Points on a hilly landscape, in no order, each with its height.
From any point a ball rolls to the lowest of the 2 points nearest to it. It stops when none of these is lower. Distance is the straight distance between rows; heights are no part of it.
nodu: [112 156  99 138 193 103 128  80 178 106 117 148 129 132  87 147 125  66
 160  74 128 124  51 103  74 137 101  99 165 126 173 170 173 117  84 129
 107 155  84 117 144 120 178 104 158 158  91 102 141 108 151 148  64  84
 157  77 105 141  94 150 156  75 129 148 136 155 175 126  47 124 117 155
 126 175 219]  (h 158)
tibas: [109 109 185  93 116 172  92 133  84 126 165 129 131 177 123  95 173 136
 128 168 142 156 233  98 157 202 121 157  78 137 130 131 101 102 133 111
 112  99 121 117 116 139 107 145 110 102 142 150 136 142 116 177 158 192
 101 157 158  95 154 116 145 193  64 100 108 106  85 148 185 157 170 121
  88  74  50]  (h 75)
bogu: [110 108 174 105  84 147 111 140 121 183 136 138  76 161  87 144 152 134
 147 117 126 157 105 150 101 145 121 120 125 121 148 137 111 137 180  95
 143 128  91 114 104 113 119 120 152 102 106 131 124 109  74 106 168 159
 161 126 168 133 140 153 123 123  78 107 111  79 104  92 155 111 164 144
 180 141 152]  (h 381)
Dun: [154  88 152 101 116 143 125 204 100 141 140 114 141  98 131  55 108 155
 111 159 108 128 130 202 130 121 140  86 184 122 116  94  97  98 168 131
 186 142 152 178  92 203 122 171 160 154 167 164 123 142 111 148 129  85
 133 213 114 149 153 123 124 188 151 104 177  74 135 135 119 131 164 175
 120 141 117]  (h 742)
Linez: [108 166 106 128 134 141  91 106 127 114 142 103 152 127 140 116  95 116
 143 180 132 116 136 104 120 113  96  86 180 121 106 173 124 117  94 138
  93 166 137 120 153  77 131 127 134 127 141 192 155 111 139 197 120 134
  95 174 139 138 111 136 124 113 153 109 138 180 136 112 111 147  77 101
  76 112  92]  (h 831)
tunu: [129 142 151 144 125 134 112 165 103 131 175  91 144 116 138  89 143 120
 148 149 140  88 110 141 153  90 126 147 149 184  73 130 113 123 170 168
 170 134 143 146 136 155  94 151 136 116 131 122 114 134 104 119 114  81
  78 147 125 155  85 112  65 175 146 137 170 109 127 127 118 158 122 148
 111 119 123]  (h 533)
Pavud: [173 165 119 151 141 164  82 150 124 148 187 112 155 127 150  60 150 106
 103 220  87 101 149 163 139 108 161 116 139 164 100  91  94 116 113 164
 135 152 167 138 142 121  59 154 149 122 141 133 107 181  98 117 106 105
  89 141 151 106 133 127  95 178  92 116 160 110  76 134 143 203 134 111
 110  65  77]  (h 897)
sev: [117 138 143 117 146 183 126 164 125 149 160 149 146 132 150 134 135 126
 142 126 119 137 137 194 117 113 145 130  93 106 142  69 132 118 168 126
 167  95 134 171  88 137 111 101 142 114 121 140  91  94 110  87 116  96
 126 136 129 116 151  99 168 167 119 130 158  99 119  94 108 150 177 113
 174 141 137]  (h 659)
Rasak: [191  98 153 165 144 121 164 144 120  88 121 113 116 136 121 138 145 183
  92 101 153 112 104 101 191 116  86 157  89 149  64 114 135 166 129 135
 122 115  83 142 145 187 130 163  83 160 133  40 133 159 162 148  91 148
 117 111 108 145  80 110  95 144 137 141  68 125 162 164 124 116 101 119
 152 112 127]  (h 548)
barem: [106 134 163 139  74 133 153  83 114 157 145 150  82 165 114 153  89  96
 145 133 141 147 120  78  86 148 124 102 103 154 164 179  95 143 129 101
 143 124 148 122 195 117 103 152 139 131 129 143 137 129  38 126 193 147
 118 129 142 112 140 160 120 101  79 146  72 150 138  77 140  98 112  92
 159 153 161]  (h 755)
pozin: [124 118 122 127 191 117 152 123 162 101  84 157 116 127  99 138 123 128
 147  39 124 149  73 151 100 123 109 138 175 104 163 147 179 109 110 132
 118 143 104 140 116 133 145 121 171 157  88 120 121 106 169 140  86  84
 179  86 117 149 136 126 160  65 155 135 139 150 170 118  58  95 130 165
 145 214 198]  (h 216)
suro: [120 157 147 168 187 139 101 136 136 152 165 117 169  81 143  89 144  72
 170 126 109  94 102 165 133  74 149 148 106 178  77 117 145  96 176 170
 175 102 172 164 133 158 109 135 141 114 103 135 108 114 136  93  63  57
  63  83  98 136  86 101 106 157 139 149 216 123 154 142  98 160 148 164
  96 145 155]  (h 581)
fosop: [ 75 120 165 113  68  82 149 113 169 107  92 170  86 143 149 154 146 147
 203 112 134 145 107 126 124 151 118 144  94 134 159 148 128 126 136  91
 112 119 151 132 124  58 100 113 163  99  99 193 109 117 113 122 166 158
 140 104 145 129 162 129 151  40 109 119  97 108 119  70 172 135 125 110
 160 191 147]  (h 248)
Fiso: [117 139 100 131 159 139 164  93 133 154 156 161 150 147  79 148 104  85
 161  93 129 124  75 119  66 118 142 120  93 119 190 131 140 137 107 157
 163 115 128 182 145 168 157 122 134 195 127 124 133 124  89 109  94  89
 156 122  84 149 109 133 171 143 119 146 105 163 175 116  90 121 144 124
 150 179 217]  (h 817)
Veze: [181 102 118 116 115 150 191 147 150 155  89 128 123 136 120 146 130 180
 102  84  82 169 121 151 101 120 130 155 103 101 148 102 115 145 126 108
 151 112 106 148 121 162 138 144 148 175 164 100  77 136 124 109 137 133
 171 124 138 156 120 128 124 130 138 114  79 117 174 127 158 118 149 118
 184 180 168]  (h 288)
lokez: [152 165  79 101 150 144 111 137 105 119 140 112 170 105 158  53  88 134
  88 170  95 132 168 213 115 144 151  88 153 115 168 128 107 107 102 150
 134 115 173 170  91 134 113 121 155 139 150 180 129 130 139 161  91 114
 119 163 119 124 174 129 175 160 156  97 172 132 119 130 130 156 190 131
  81 118 102]  (h 860)
lus: [121 112 111 148 134 126 143 102 120 147 153 131 179 167  61 149 114 129
 117 163 143  85  83  99 136 136 128 189 126  78 115 121 116 158 104 104
 118 161  98 152 144 132 122 122  92 190 111  79 149 155 141 109 121 151
 164 176 127 166  79 145 108 137 132 110 105 137 130 149  98 128 126 122
 149 102 131]  (h 852)
Mebe: [ 91 173 111 136 127 131 123 120  53  74 133 107 150  80 149 104 118 106
 111 117 158  83 173 145 151 122 112 109  99 174 140 177 120 149 160 167
 105  88 160 156 159 107 125 101 125 113 132 135 128  87 121 146  90  95
  87 145 102 101 137 108 115 151 169 191 166 151 149 141 137 162  98 128
  57 123 123]  (h 501)
Rutip: [154 154  84 183 146 126 106 148 146 104 130  74 176  47 148 105 113  74
  87 155 111 110 120 137  96  62 128  90 185 130 108 109 137 112 106 123
 122 163 130 121 148 140 120 110 133 136 120 127 160 107 158 150 105 103
  44 117 150  83 109 116 124 139 140 130 193 129 131 115  93 151 110 140
 109 107  87]  (h 677)
sek: [190 158  69 135 128 135  93 161  98 158 158 102 157  75 124  35 112  80
  74 198  79 116 128 196 114 111 171  88 185 147 121  96  77 108 112 159
 158 140 160 142 122 167  95 124 142 162 165 126 126 166  96  95 102 100
  87 140 137 128 134 130 118 200 147 123 188  99 114 139 132 178 157 158
 113  63 109]  (h 878)
vov: [140 179  81 108 151 148 148 102 116 164 122 131 140  83 143 110  98  90
 113  90  90 153 160 168  62 104 150 113 142 145 184 167 118  98 113 150
 154  95 146 138 135 129 148  99 153 157 141 173 110 102 107 118 114  88
 113  95 116 135 134 131 138 155 154 144 172 169 167 129 132 151 154 129
 122 159 167]  (h 819)
Zugo: [166 125 116 123 156 118 159 114 142 118  66 148  94 116 109 136  99 155
 104  54 103 137  98 113  98 138 104 100 186 104 150 165 139 139  98  91
 102 131  94 114 145 116 171 137 169 169 120 105 121 108 139 184 113 128
 171 119 143 153 126 153 107  59 142 127  96 144 191 128  73 100 104 136
 153 205 224]  (h 162)
rufu: [ 82 160 130 117 134 171  97 133 115 106 168 134 143 104 139 145 178  96
 145 129 154 114 155 155 154 131 140 156  71 152 119  91 156 137 180 130
 101  95 138 122  86  96  89  75 110  69  73 128 102  91 145  73 106 101
  96 116 129  83 150  94 146 135 152 144 190 108  84 131 132 150 139 139
 115  90  97]  (h 599)
fidas: [155 108 112 116 158 147  91 170  93 121 127 100 174 134 105  90 115 179
 118 146 138 148 106 197 142 122 125 121 157  83 108 107 114 113 155 148
 174 159 134 214  67 179 138 133 144 143 158 136 111 145 150 164  95  81
 168 219  94 168 123  96 137 184 156  76 152 102 140 108  83 127 171 133
 123 128 116]  (h 766)
Vel: [139 114 139 139 129 138 133 155 119 111 123  95 169 115 163 113 137 134
  90 186 127  95 173 110 152 105 109 151 139 119  80  93 122 122 110 103
 111 139 143 118 153 141  98 158 120 144 121 148 156 139 170 153 158 165
  73 157 169 114 123 142  95 146 126 106 145 120 114 144 144 139 105 121
 100 100  34]  (h 241)
dasig: [ 66  81 158 125 121 101 133 101 138 170 151 169  92 185 106 152 135  93
 162 166 147 107 171  60 170 178 143 148 132 156 101 139 139 141 150  69
 146 153 157  45 167 117  68 150 144 113 109 117 129 145  79 101 202 155
 129 109 136 123 141 173  77 140  53 148 130 130  64 145 124  97 131 149
 136 124 126]  (h 721)
liril: [181  86 180 123  50 110  99 151 150 207  94 126  57 150  97 137 133 129
  96 118  92 185 104 102  93 150 176  37 172 112 182 159 113 118 121 132
 142 125  85  85 122 117 183 152 103  86 153 106 170 139  50  91 182 158
 170  76 156 107 136 158 171 122  84 129  80  97  90 113 190 108 126 171
 167 113 138]  (h 298)
nipab: [ 91  73 132 137  77  80 110 120 137 134  72 138  79 156 112 169 129 131
 125 131 145 116 182  95 175 168 125 150 130  85 151 161 108 132 130  88
  52 138 116  27 116  57 135  97 137  70 104 140 148 122 129 124 189 224
 159  88 152 145 156 160 101  69 113 156 103 122  82 176 184 139 107 104
 112  69  89]  (h 305)
lub: [178  92 158 122  87 100 156 116 157 175 113 153  76 155  95 144 114 159
  97 103 106 157  88 102  97 158 167  68 164 102 175 154 132 137 106 122
 118 122  97  98 128 100 187 173 111 129 136 105 160 134  75 117 164 156
 194 116 145 135 141 169 160  73  98 128  60 127 117 112 132  72 126 142
 166 150 203]  (h 253)
gan: [ 80 124 119 116  92  72 127 121 142 103 101 133 117 148 175 164 138 152
 167 152 133 140 179  98 175 161 116 179 117 144 123 159 130 117 113 116
  90 140 150  54 138  45 110 121 135  81 132 179 121 128 152 123 179 192
 131  98 137 150 121 124  92  92 131 103 110 118  84 150 193 164  68  92
 107 105  72]  (h 255)
tasid: [133 138 130 117 135 132 121 144 106 111 128  95 164 155 129  95 122 193
 159 143 131 157 116 185 142 135 115 138 106 119 109 131 105 129 156 170
 163 145 159 209 101 146 116 134 165 119 190 166  80 155 119 163  99  79
 155 204  92 164 130  91 121 150 146  90 117 123 129 108 109 173 176  87
 108 159 123]  (h 785)
geza: [113 120 155 109 154 173 124 157 127 126 131 156  96 105 134 121 120 126
 156  79 136 160 126 200  97  83 130 112 136 129 164  92 160 102 142 157
 202 110 140 161  73 165 140 131 129 124 121 146 115 103 129 107 114  55
 140 125  81 125 145 100 186 178 146 140 180 112 134 118 117 111 144 136
 153 160 139]  (h 688)
gimi: [ 84 123 138 106 120 125 160 105 120 163 151 145 121 142 110 143 139 128
 175 109 145 122 121 140 129 136 132 196 124 159 117 161 128 136 175 134
 144 128 137  96 130 108 106 125 146 134 124 127 112 120 103  83 166 118
 142 129 126 180 104 142  55 113 140 127 160 128 150 124 115 130 143 139
 150 145 177]  (h 451)
kenuz: [116  76 180 132  74 156 100 125  89 159 137 121  88 177  83 131 147 130
 105 143 151 142 186  93 154 169 115 133  93  99 147 132 106 135 148 100
  92 104  88 116 115 131 130 113 106  88 122 108 141 120  88 136 158 218
 129 130 174 101 163 155 135 125  85 136  84 108  87 138 182 126 157 121
 124  80  80]  (h 186)
Bemam: [ 88 141 155 105 127 133 156 107 115  83 150 165 129 140 109 142 134 139
 132 121 178  80 130 120 148 138 118 144  85 126 137 122 148 154 123 144
 109 123 147 159 134 129 119 132  94 144 103 119 129 129 143 120 107 114
 144 161  98 103 149 110 174 110 143 152 133 143 132 115 109  98 114 126
 109 142 130]  (h 371)
fif: [ 88 145 120 157 171  91 125  76 155 132 141 132 130 108  89 174 123  65
 124 108 149  66  61  64 121 123 111 141 133 139 121 168 153 127 110 123
  92 147 101  86 145 100 158 107 112 144  80  92 154 108 160 110  92 106
 134  84 114 133  77 134 127  87 125 164 151 169 164 138  64  99 115 151
 127 109 162]  (h 228)
mik: [100 178  89 147 147 125 110 104 138  81 102 100 176 130 158 108  78 164
 172 153 124 126 137 143 146 114  72 135 130 113 112 161 133 123 110 142
  84 159 155 144 148  74 129 137 163 129 157 194 133 127 170 191 103 120
 108 158 108 145 117  99 120  86 181 106 134 168 146 136 112 183 100  77
  61 154  92]  (h 818)
Zepa: [103 144 131 111 123 161 138 144 131 121 166 158 143 127 154 154 177 138
 158 141 124 152 161 153 135 150 139 177  82 150 125  76 132 133 170 115
 122 100 138 121 100 102  97  86 127 106 109 125  83 108 124  79 126 135
 117 108 155 106 140 106 140 131 119 113 147  87  98 128 152 165 147 113
 157 113 116]  (h 629)
daba: [165 128 159 121  89 106 166 118 172 128  75 165  79 112 116 138 123 150
 105  57 107 143  78 109  86 126 148 102 136 128 183 156 123 157  99 101
 111 118 127 118 130  89 150 157 171 151 126 137  98 116  83 140 149 113
 177 101 141 152 136 157 134  62 126 159  62 141 144  89 113 105 123 127
 177 200 240]  (h 210)
bom: [141 101 121 149  84 118  92 116 111 144  85 115  83 144  99 152 125 111
  58 127 133 125 171  86 142 155 116 112 131  84 140 164  85 140 121 101
  64 111  74  61 111 107 159 107 106  80 137  94 158 115 109 129 164 230
 134 102 187 118 164 166 120 111 109 155  84 141  92 164 170 122 119 122
 117  44  70]  (h 258)
Babi: [ 89 148 137 128 133 119  96  99 105 152 146 120 119 133 152 126 151  73
 152 149 164  80 184  63 178 133 138 170 118 188  60 134 135 121 153 106
 120 113 142  44 144 110  93 117 104  80  75 123 127 135 125  90 170 134
  77  91 154 132 121 136  46 166 123 163 170 161  88 168 131 109 102 147
 110  69  89]  (h 369)
besem: [121  63 177 117  81 108 103 150 166 149 145 139  79 170  90 152 164 134
 114 144 131 137 107  94 155 168 161 122 144 106 126 109 140 129 147 133
 123 144  92  98  93 113 141 128  84  62 104  90 154 119 120  92 142 155
 172 111 141 112 140 162 180  92  93 125 108 106  63 116 142  72 140 177
 137  86 119]  (h 678)
lir: [142 136  82 126 163 140 134 111 140 157 158 122 146 149  86 150 118 109
 128 132 138 133  91 106  68 115 132 139 157 115 138 123 140 123  95 157
 149 154  97 151 138 150 166 122  98 170 127 100 147 141 128 123 105 125
 155 138 104 138  83 128 140 143 134 104 118 150 144 125  95 106 122 129
 139 139 161]  (h 835)
zin: [165 150  64 107 145 145  93 154 134 159 143 118 194 120 134  99 106 104
 126 192 134 157  61 154  74 111 180  66 190  72 161  82 145 122  79 151
 181 174 128 172  93 137 168 105 137 147 135 160 161 175 136 141 114  83
 167 186 110 131 134 131 162 163 136  82 132 120  78 104  97 109 161 144
 122 110 152]  (h 843)
rotu: [ 97 177  84 150 166 120 114  97 121  98 114 120 205 153 127 100  93 170
 171 151 118 117 109 175 151 129 107 137 103  83 129 133 132 144 128 165
 112 148 168 208 124  99 130 122 166 128 162 178 100 139 153 162  76  94
 151 181  89 142 131  90 136  96 176 111 129 156 139 126  90 180 154  82
  76 169 114]  (h 802)
mina: [143 161  71 116 166 141 147 137 111 128 140 123 157  77 139  64 108 115
 114 117  79 141 174 223 103 119 157 127 138 155 141 127 122  95 132 185
 149  96 183 165 116 148 118 124 138 149 156 151 100 111 141 109  74  68
 115 117  83 154 143 114 138 160 179 152 209 150 162 169 132 173 166 150
  92 139 148]  (h 838)
fuge: [203  90 111 112  99 127 184 142 151 129  66 147  99 148 119 147 152 201
  85  89  66 165 128 134 148 165 146 140  87  94 117 107 121 156 118 123
 125 115  91 123 119 139 153 142 102 147 188  80 100 152 157 129 130 155
 182 124 122 125 129 126 144 112 124 102  52 113 158 146 191  97 137 106
 156 144 138]  (h 331)
vamiv: [128 152 161 157 142 154  46 155  78 142 161  57 144 123 131  89 139 110
 144 163 152  95 115 123 157  88 123 127 142 140  88 136 129 108 152 143
 141 141 123 154  97 143 114 131 135  85  95 138 138 119 134 161 130 110
  71 159 157 123  99 114 103 176 142 118 186 121 117  94 131 125 133 150
 113  86  83]  (h 574)
sutug: [122 181 108  92 148 148 106 105 128 127 138 136 145 121 152  68  93 134
 115 207  91 121 173 149 117 156 132  88 148 117 137 167 108 107  81 149
 101 146 164 137 123  78 106 144 140 126 132 220 159 163 143 183 118 146
 122 175 134 118 169 143 157 125 134  90 143 171 126 123 149 160 135 114
  49 109  84]  (h 847)
det: [144  80 146 109 106 157 151 196 120 128 117 136 125  92 128  96 104 157
 113  95 125 134 126 207 114  86 129  86 168 119 160  81 131 116 157 126
 197 135 142 179 104 208 133 165 151 175 153 133 114 123 117 130 118  64
 142 172  96 150 156 108 145 196 168 138 161  86 154 143 108 117 139 155
 149 182 144]  (h 718)
vudi: [ 83  57 181 118 108  85 144 116 149 139 141 160  92 169 121 155 151 143
 148 129 160  97 150  69 171 167 144 161 137 132  97 123 132 123 146 111
 124 123 136  74 129 115 129 154  94 100 107 107 143 126 128 101 171 181
 161 120 133 141 136 156 127  89  93 128 112 129 105 131 128  58 116 151
 127 114 113]  (h 699)
norov: [ 69 138 144 118 105  90 150 131 142 102  91 139 137 126 191 130 122 176
 189 137 119 126 127 143 152 128 104 176 118 151 121 144 140 126 143 103
 107 130 170 121 137  71  92 115 175 111 125 194  95 120 152 136 147 143
 105 120 145 152 139 120  93  69 152  97 140 114 130 114 162 170 112 114
 120 178  99]  (h 199)
danez: [134 128  88 148 151 102 165 135 180  87  70 112 132 128 153 164 133 178
 161  83 101 169  97 132 122 112  94 159 114 122 132 131 150 129 109 129
 110 156 125 141 139 120 126 123 159 138 151 135  95 128 173 145 102 134
 140  79 118 146 104 110 123  62 173 102  91 138 163 117 144 133 107  97
 142 197 137]  (h 273)
gupeb: [ 39 164 148 137  87 100 131  77 137 106 138 186 106 170 140 145 145 122
 248 146 151 151 108 138 127 171 126 175  59 147 142 142 130 144 172 119
 118 125 164 108 136  56  68  99 173  82  93 174 112 124  97  97 168 142
 105  92 130 123 130 111 123  71 115 130 125 113  94 102 158 165 150  89
 151 145 143]  (h 289)
vofe: [ 84 150 153 161 166 134 149 102 143 158 153 145 180 101 141 145 129  75
 164 129 115  89 101 142 128  93 144 193  95 136 108 114 146 111 143 111
 135  94 146 147 142 121 101 105 135 143  80 137 116 103 153  87  93 106
  77  81 131 124 102 107 114 124 133 144 190 133 156 137  97 144 161 142
 133 146 139]  (h 620)
reg: [116 155 104 179 158 121 135 104 149 147 124 106 186  53 144 128 112  51
 110 123  92  81 120 124  89  72 130 135 153 128 117 147 139 107 129 104
 115 120 130 117 160  98 120  86 139 144  96 143 134  86 155 115  96 100
  63  86 137  95 112 126 106 121 142 155 187 144 162 145  97 161 124 139
 108 148 134]  (h 650)
ruga: [139  94 118 112 124 105 151 142 141  85  55 124 108 135 186 146 157 198
 137  71 108 194 176 164 157 154  96 125  71 133 110 110 156  97 128 110
 119 101 134 142  86 145 145 119 108  97 131 169 111 118 232 154 120 162
 141  88 113 127 133  96 187 109 120  70 134 106 165 124 206 104 127 126
 115 166  56]  (h 355)
tup: [ 65  96 153 113 134 100  89 123 107 116 123 137 120 128 183 125 166 101
 174 149 184  97 214  62 188 166 140 163 136 177  63 105 150 111 156  93
 105 104 150  33 124 119 115 124 109  52  65 157 124 130 154 134 191 173
 106  87 146 139 158 139  63 143 103 146 158 141  76 167 157  90  95 170
  87  70  77]  (h 424)
Gazif: [131 114 115 149 145 110 185 160 179 117  95 117 147 122 148 163 144 152
 158  94  86 145  76 148 118  95 121 187 109 105 138  91 127 133 137 113
 126 133 134 157 134 139 111 106 185 156 138 124  68 116 157 110  91 110
 143  93 138 178 106 113  99 101 159 122 118 124 173 126 121 148 151 118
 180 208 169]  (h 232)
tiv: [111  92 168 125 110 144  87 137 134 126 144 154  77 149  86 163 173 135
 137 121 160 146 120 131 171 165 147 152 104 122  88 105 161 147 183 140
  93 115  80 101  43 119 149 100  67  64  69  78 127  89 151  88 116 159
 151 117 135 140 138 147 170  94 128 132 146 118 106 137 125  75 156 166
 152  65 128]  (h 653)
sebid: [113 173 127 131 141 169  91 124  83  95 173 114 147  97 133 119 166  96
 130 127 150  99 154 162 154 107 145 138  69 174 135 132 131 146 176 186
 125  86 164 161 113 111 108  95 115  90 111 115 110 115 126  99  77  67
  89 143 102  84 121  80 130 176 157 168 188 112 102 138 140 174 126 125
  85  87 111]  (h 557)
dulis: [170  82 144 163 115 146  96 146 126 113 145 120 110 142  78 160 168 150
  89 121 144 147 106 129 180 141 133 181 104  95  76  87 137 147 148 141
 112 109  62 121  52 150 138 120  60  94 101  37 134 127 162  92 115 172
 131 134 155 135 109 127 135 127 143 130 112 109 105 166 141 105 142 142
 142  41 100]  (h 624)
zenof: [ 79 135 158 120 112 117 144 106 108 161 171 153 111 134 111  94 120 102
 184 151 146  89 106 136 138 146 145 163 122 182  90 163 112 128 173 152
 165 129 172 119 151 128  71 145 161 131 122 143 110 135  74 110 150  71
 109 147 112 150 116 147  51 136 133 134 167 138 149 117 105 132 138 156
 111 161 170]  (h 486)
sib: [121 156  81  96 136 113 160 111 153  92 102 130 149 144 138 143 101 149
 153 113 125 115 100 101  98 146 101 115 177 110 148 153 130 143  83 110
  93 171 129 127 187  91 164 140 161 172 179 133 118 124 138 176 120 105
 152 154 123 155 117 153  95  64 153 111  93 165 170 133  78 155  88  96
 111 196 179]  (h 217)
gutu: [155 114  82  90 153 103 157 121 127 122 114 111 113 112 148 142 122 143
  72 116 123 151 183 104 103 156 136 132 169 120 116 136  99 100 101 137
 135 118 106  73 138 143 172 153  79 157 173  97 152 145 144 128 176 173
 155 131 132 126 117 130 124 135 113 125 111 159 138 149 133  99  99 117
 120  96 102]  (h 130)
fadel: [160 135 125 159 132 140  79 139 139 166 129  78 138 105 148 124  97  62
  81 152 100 149 110  84  71  74 107  62 193 141 105 127 127  90  78  87
 136 161 107  96 158 140 134 133 101 131 134 147 164 116 128 140 152 143
  57 115 183  92 112 127 132 146 102 106 157 137 128  91 123 110  90 137
 139 103  70]  (h 701)
vofum: [131 125 149 117 117 158 107 158 105 110 133  93 149 132 161 106 162 138
 110 162 137 128 201 119 149 137 109 148  90 126 113 107 107 100 118 101
  93 108 130 111 114 132 105 143 116  96 115 160 140 134 168 156 151 182
  70 140 182  98 147 120 143 157 109 102 145 101  88 138 170 162 135 112
  90  76  16]  (h 173)
Fafa: [112 166 126 136 125 147 153  89 109 176 150 147 134 120 110 115  86  77
 156 103 119 142 105 141  60 105 153 101 102 145 184 157 116 123 132 150
 187 104 153 168 155 154 130 113 160 148 132 181 118 109  51 111 122  75
 108 131 102 115 137 136 145 156 125 148 133 147 167  98 117 125 146 122
 139 180 200]  (h 799)
dodub: [159 121 116 121 132 153 101 162 136  99 106 102 140 106 155 122  88 149
  99 131 130 158 127 147 107  71  96  49 155  84 184  99 154 141  78 132
 135 164 123 190 113 157 155 133 141 131 157 137 168 146 148 185 109 118
 136 162 109  95 141 113 198 141 115 106 102 103 112  89 124 124 128 100
 132 140  95]  (h 813)
lebi: [143 124 116 122 127 122 160 134 120 127 119 112 150 136 159 143 120 141
  85 149 108 118 181  91 132 129 113 155 141 134 100 137 100 126 103 100
 120 126 128  96 177 123 119 153 108 165 174 126 132 145 134 131 171 179
 109 140 162 136 106 144  76 137 115 115 104 139 124 153 152 149  86  93
 127 112  77]  (h 203)
Guta: [147  99  99 112 149 116 169 128 180  87  70 150 119 159 160 143 143 191
 162  86 105 169 133 142 144 136  99 140  89  91 118  90 179 113 113 130
 124 148 133 157 109 146 139 132 125 132 151 144 108 141 198 135 102 129
 163  94  90 121 133 105 189  78 140  95  98 137 159 113 161  86 119 104
 123 204  99]  (h 314)
susu: [183 105 119 179 186  72 146 136 119  93 101 106  76  99 149 142 145 162
  89  87 156 123 106  98 182 134 111 144 154 123  51 127 134 134 135 143
 111  87  65  79 124 175 168 168  96 125 114  47 174 137 179 158 133 185
 122  97 133 143 119 125  75 121 134 170  68 147 162 178 100  78  83 161
 159  94 162]  (h 492)
Famu: [172  91 118 103 138 134 136 146 102  86 112 113 118 113 120 121 133 167
  61 128 144 136 181 109 129 123 123 108 132 111 116  90 135 134  87 143
 135 129 108 132 119 189 168 149  56 156 153  76 164 160 171 159 139 135
 150 163 107  94 136 108 173 162 134 127 113 120 125 143 139 101 108 120
 105  87  75]  (h 220)
lizo: [136 146 146 121  83 146 110 135 109 123 133 122 113 119 129 144  95 115
  90 135 137 126 105 105  99 108 107  41 143 113 187 147 128 167  87 101
 114 146 109 168 143 115 142 104 135 126 132 143 154 123  81 155 129 145
 126 168 146  72 168 147 176 113 106 128  74 117 106  91 140 119 115 112
 133 125 140]  (h 793)
Tib: [101 138 131 152 143 111 124  93 129 133 146 116 136 114 129 169 122  68
 112 121 164  50 131  53 162 108 122 154 122 145  99 152 124 144 122 115
  98 132 118  66 167 114 126 113  96 127  93  90 153 126 132  94 136 136
 108 103 129 143  92 139  70 124 131 174 137 160 130 167  95 113  84 126
 124  74 125]  (h 297)
kav: [127 110 156  91 137 126 141 160 127  44 133 145 118 113 125 115 137 167
 110 135 175  88 133 115 155 113 126  99 117 133 130  86 163 155 103 142
 131 151 152 178 131 174 126 169  82 155 134 104 156 153 172 166 109  73
 143 178  71  99 158 115 194 147 137 140 131 123 124 108 101  90  93 135
 107 145 117]  (h 306)
mosi: [157  91 173 136 104 150 114 167 101 101 154 109 137 162 106 132 173 163
 113 127 160 111 107 121 200 119 102 182  96 130  70 101 121 169 153 125
 130 127  80 152 105 171  99 134  92 124 117  41 117 153 134 115 123 149
 131 164 142 165  87 118  92 164 128 127 100 104 106 140 140 141 128 153
 151  74 101]  (h 591)
menuf: [ 74 113 180 149  75 112 134  79 119 164 140 166  75 178 105 153 120  77
 170 134 155 136 136  69 141 157 130 134  94 170 130 167 110 137 164  71
 129 123 164  72 187 116  73 135 147 119  95 129 127 128  55 107 199 153
  97  85 146 119 135 160  78 117  61 159 116 125 116 103 135  98 146 107
 165 131 146]  (h 738)
ral: [165 149  99 115 150 163  92 136 131 149 143 107 158 120 156 110  94 118
 131 176 116 174 121 139  71  89 139  57 159  93 177  98 146 101  70 148
 179 157 132 162  97 139 166 141 116 126 165 162 168 176 124 150 137 116
 136 153 115 116 125 111 194 172 113  85 108 118  84  86 134 132 158  85
 130 116 105]  (h 829)
Nenam: [123 157 155 141  86 152 154 116 118 114 149 131 123 126 145 150  85 103
 117 132 132 129 120 100  87 105 115  87 103 145 176 145 111 146 102 119
 140 118 141 174 187 132 110 130 133 154 152 143 128 119  61 136 131 128
 101 149 125  85 137 131 155 132 104 153  76 131 142  87 136 130 112  85
 139 151 154]  (h 775)
goras: [125 120 139 138 110 120 158 113 155 183 135 130 128 137 107 154 139 106
 133 128  93 129  85 127  83 115 147 169 139 114 142 132 127 125 145 102
 145 127 111  98 129 102 122 116 145 140 104 125 110 108 112  77 159 137
 154  95 162 144 116 151 121 107 116 117 127 118 114 108 128 114 157 138
 191 146 156]  (h 415)
Gagi: [173 162  25 125 138 128 100 140 125 178 131 111 186  77 118  75  94  70
 105 171 105 150  84 170  73 108 180  78 217 129 139 106 110 110  80 157
 176 167 138 156 128 156 170  85 142 172 152 139 136 154 106 119  97  71
 118 158 111 133 124 142 122 194 153 109 165 131 135 141  99 136 155 170
 115 105 171]  (h 861)
bokod: [119 155 113 122 130 135 162  98  63  89 127 137 128 108 127 146 125 144
  87  91 166  88 182 119 146 123 117 137  77 142 138 152 115 170 142 145
 103  78 131 141 165 132 138 112  96 154 131 104 127 122 127 139 112 130
 120 150 107 102 144 115 109 148 143 175 112 148 165 155 126 139  97 100
 100 122 134]  (h 438)
sov: [142  96 198 130  64 133  83 166 153 214 134 139  69 168  89 145 166 114
 129 124 100 179 100 113  98 161 141  68 128 134 166 110 115 121 171  88
 152 136  84  86 107 142 127 127 138  88 122 106 129 114  42  75 184 152
 158  71 166  94 146 148 150 149  57 126  99  64  72 111 181 121 145 180
 189 114 137]  (h 342)
ves: [175 145  86 151 189  63 153  97 164  75 109 144  83 114 143 166 134 171
 111  64 148 123 109  91 187 148 129 120 119 145 101 144 131 149 117 165
  86  92 103  81 159 150 176 164 105 138 155  52 139 130 165 159  94 158
 151  79  83 120 115 122 107  84 139 178  56 155 169 180  84 102  62 115
 157 122 190]  (h 430)
vevur: [180 131  78  96 143 100 162 110 152  86  96 143 104 137 113 148 141 192
  97  81 141 127 117 112 147 158 122 140 116 123 116 131 128 164 101 158
 102 136  97 114 151 124 172 147  90 155 177  56 112 146 157 137 114 133
 193 122  84 131 123 127 115  97 139 135  60 153 159 159 118 119  94 100
 142 133 165]  (h 380)

Call two points neighbours if one is among the 2 nearest of the other. Go from one point of each pair to the other, from neighbour to neighbour, staying as low as possible. Name the highest point that can't be avoided.
nodu, Fafa => lus
tibas, gutu => Vel
Gazif, nodu => danez
nodu, Zugo => pozin
norov, gutu => nipab

Where does a ball stop that starts at each point below?
bokod => gutu
tup => nodu
zenof => Zugo
dodub => Gazif
mik => gutu
tiv => Gazif
det => gutu
lus => Gazif
